The views of a scene show one set of named points, each view turned or mirrored, and shifted as a whole, with a little noise and some points left out.

Scene 1
View 1
<103>: [  3 -12  -4  -1  -2  -4   2   5  -6   4   3   2  -4  -1   1   3   3   1
  11   2  11   0   1   1  -6  -3   6]
<127>: [-4 -2 -1  5 -4 -4 -8  8 -5  2 -4  6  0 -2  2  9 -6 -1  5  3  9 -1 -3 -1
  2 -1 -6]
<228>: [ 8 -8  6  5 -1 10 10  5 -1  3 17 -3 -4  1 -1  2  2 11  5 -5 14  0  3 10
 -7 -1 17]
<180>: [ 0 -8 -1  2  2 -2  3  3 -2  4  4  3 -2  2  4  1 -3  4  3  6  9 -5  1  3
 -9 -5 10]
<224>: [ 6 -8 -1  1 -5  2  6 10 -3  5  9  2 -6  1 -3  5  5  4 10 -2 13  4  2  4
 -8 -1 12]
<201>: [  1 -14   0  -2  -1  -2   4  -4 -12   1   5  -6   4  -5   5   3  -2   3
  13  -2  11  -8   3   2   2  -4   1]
<98>: [ 5 -3  4  7 -4  6  3 10  1  4 11  2 -5  3 -1  5  0  8  4 -2 12  2  0  7
 -7  0 12]
<101>: [-2  0  1  8 -8 -2 -8 10 -1  3 -3  7 -2  0  0 11 -6  0  3  2  9  1 -4  1
  1  0 -4]
<89>: [  2   7  17  17  -6  17  -1   4   1  -4  14  -4   5   0   2  11 -15  15
  -2 -12  11  -2  -2  11   9   3  -1]
<71>: [ -9  12   8  20  -7   2 -17  10   4  -1  -7  10   5   1   4  14 -21   4
  -7   2   5  -2  -9   2   9   1 -15]
<5>: [ -4  -1   5  11   1   3  -2   2   0   1   4   2   4   2   6   4 -12   9
  -3   2   7  -8  -1   5  -2  -3   3]
<50>: [ 0 -9  0  3  3  0  4  1 -2  4  6  1  1  2  5  0 -4  6  3  5  9 -7  1  4
 -8 -5 10]
<122>: [-3  0 -1  9 -3 -2 -5 12  3  4  0 10 -4  4  1  6 -4  3 -1  7  8  2 -3  3
 -8  0  4]
<124>: [-1 -5  3  6  2  2  2  1 -3  3  6  0  2  0  5  3 -7  7  2  2  9 -7  0  4
 -3 -4  6]
<23>: [  6  -8  -1   2  -2   2   6  10  -1   7  10   3  -8   3  -2   3   5   6
   6   2  12   2   2   5 -13  -2  15]
View 2
<124>: [  0   3   5  -7  -7  10   0  -1  -3  -1  -3   4   8   4   5  -5   5  -4
   1   5   4  10  -2  -3  -1  -3 -16]
<89>: [ 13  -4   9 -13  -7   6   4  -3 -14   4  -3  -7   4   2   4  -8   7 -20
   9   2   7  31  -2  11   3   0 -17]
<180>: [ -3   5   3  -5  -7  13   0   0   4  -2  -3   4   9   4   6  -5   6   0
   1   7   4   0  -2  -3  -6  -2 -12]
<224>: [  0  -1  10  -9  -1  11   1   5  12   3  -7   2  10   6   6  -8   7  -9
   7   7   7  -4   2   7 -11   3 -13]
<50>: [ -2   5   3  -6 -11  12   0  -1   3  -2  -5   5   9   5   6  -6   6  -3
   0   6   4   3  -2  -5  -4  -3 -13]
<71>: [ -7  -2  -5   3  17  10   5  -5 -27   8  11  -7  -4   8   1  -4   2   2
   9  -4   2  31  -2  10   1   5 -10]
<5>: [  0   3   2  -4  -8  10   1  -4  -8  -1  -1   1   6   4   5  -5   5  -4
   1   3   4  15  -3  -3   1  -3 -14]
<101>: [ -9   0   2  -3  12  11   0   1  -6   5   3   0   3   7   2  -5   3   0
   7   2   4  11   0   5  -5   2 -12]
<23>: [  0   2   7  -6  -6  15   2   2  14   0  -6   2   9   6   7  -9   7  -7
   4   9   7  -6   3   5 -13   1  -9]
<201>: [ -7   1  13 -13   0   6  -7   7   3   0  -6   9  14   4   0  -3   5  -6
   1   3   3   4  -4  -7   1  -5 -23]
<98>: [  4   0   7  -7  -6  13   4   1   6   2  -5  -1   6   5   7  -9   7 -10
   6   7   6   4   2   8 -10   2 -10]
<127>: [-11   1   4  -3  12  10  -2   2  -7   4   3   3   4   7   1  -4   3   2
   5   1   2  10  -1   1  -2   1 -15]
<103>: [ -8   2   8  -7   2  11  -3   5   9   1  -5   6  11   6   4  -5   4  -1
   4   6   5  -4   1  -1  -8   0 -14]
<122>: [ -5   3  -1   1   3  15   3  -3  -2   4   1  -1   2   8   6  -6   4   3
   5   5   4   6   1   7 -10   3  -5]
View 3
<5>: [ 3  2  3  2  0  0 -4  9 -3 -4  0  1 -2  1  6 -6  1  0  0  3  4  6  1 -5
 -2 -9  1]
<89>: [  3  12   3   8  -1  -2  -4  18   3  -5   9   9   5  -6   8 -13   8  10
   7  -2  10   7  -3 -17  18 -14  -7]
<103>: [  1  -8  -1   6  -2   0   0  -1   5  -4  -6   1  -7  -3   6   8  -1  -3
 -10   3   5   8   9  -7  -4   1   4]
<180>: [ 3 -4  2  4  0  0 -4  2  0 -5 -5 -1 -6  2  4  0 -2 -4 -8  6  3  7  3 -4
 -7 -5  4]
<228>: [  7  -1   1  11  -4  -5  -1   9   7 -11  -2   3 -11   3  -3  -5  -2  -2
 -15   2   8  11   1 -22   5 -10   3]
<23>: [  5 -10  -1   6  -3   0   3   4   5 -10  -6   1 -14   1   1  -1  -6  -7
 -13   2   7   8   6 -16  -2  -6   7]
<201>: [  3   1   2  13   0  -6  -8   0   5  -2  -1   4   2  -4   5  13   4   5
 -13   6   4  10   4  -5   1   5  -4]
<71>: [ -5   5   0  -5   6   9   0  12  -5   4   5   5   9 -12  21 -11  11   5
  26  -4   6   2   7   6   5  -9  -2]
<224>: [  3  -9  -2   7  -5  -1   4   4   8  -8  -6   2 -11  -2   4   3  -3  -4
 -11   0   8   9   7 -18   2  -4   4]
<98>: [  3  -5   0   6  -2   0   2   8   6  -9  -2   3 -10  -1   4  -5  -2  -2
  -5  -1   8   9   5 -17   4  -8   3]
View 4
<50>: [ -6   9   5  12  -9  -6  -2  -6   2   8  13   0  -2  -2   0  11  -1   2
 -10 -12   3  -2   1  -3  -1   8   2]
<122>: [-5 -4 -2 20  1 -5  3 -2  2  2 10  0  0 -5 -2 10 -1 -4 -4 -6 -3 -6  1  0
 -1 -2  4]
<180>: [ -7   7   5  16  -8  -8   0  -5   0   7  13  -1  -1  -3   0  12  -2   1
  -9 -12   0  -2   0  -3  -1   5   2]
<98>: [ 0 -3  0  4 -4 -4  0 -3  0  9 11  3 -2 -8 -5 11  6 -3 -8 -2 -1 -6  3  3
 -6  3  4]
<224>: [ -3   1   4   3  -9 -13   6  -4  -6  13  15   1  -1  -9   0  19   4  -2
  -9  -6  -2  -4  -1  -2  -9   1   3]
<127>: [ -7  -1  -2  13  -4  -6   1   3   0  -1   1  -2   5   3  -1   4   2  -2
  -2 -13  -4  -8  -1  -4  -2  -7  -2]
<101>: [ -6  -6  -4  13  -2  -4   2   2   0   0   3  -1   4   0  -3   6   2  -4
  -2 -10  -5 -10   0  -1  -3  -7  -1]
<124>: [ -5   7   5   8 -10  -3  -5  -5   3   6   9   1  -1  -1  -2   6   2   1
 -10 -12   2  -4   0  -2  -1   6   0]
<201>: [ -8  10   8  -1 -18 -11  -3  -1  -4   8   7  -2   3   5   2   7   4   3
  -9 -19   2  -4  -3  -7  -6   0  -3]
<228>: [  1   6   7  -4 -10  -6  -1  -8  -2  17  18   4  -5 -11  -2  16   7  -1
 -14  -4   2  -2   3   2  -7  11   5]
<71>: [ -3 -10  -8  16   4  11  -9   4  11 -10  -7   0   4   7  -9 -10   5  -8
   1  -8  -4 -14   3   5   6  -6  -2]
<5>: [ -5   5   3  12  -7   3  -9  -4   6   3   7   0  -1   1  -5   1   2  -1
  -8 -11   2  -5   2   1   2   6   1]

In a view up to two points have been moved. Name them for each view, in the order of its rows, or write -.
view 1 -> -
view 2 -> <71>
view 3 -> <5>
view 4 -> <98>
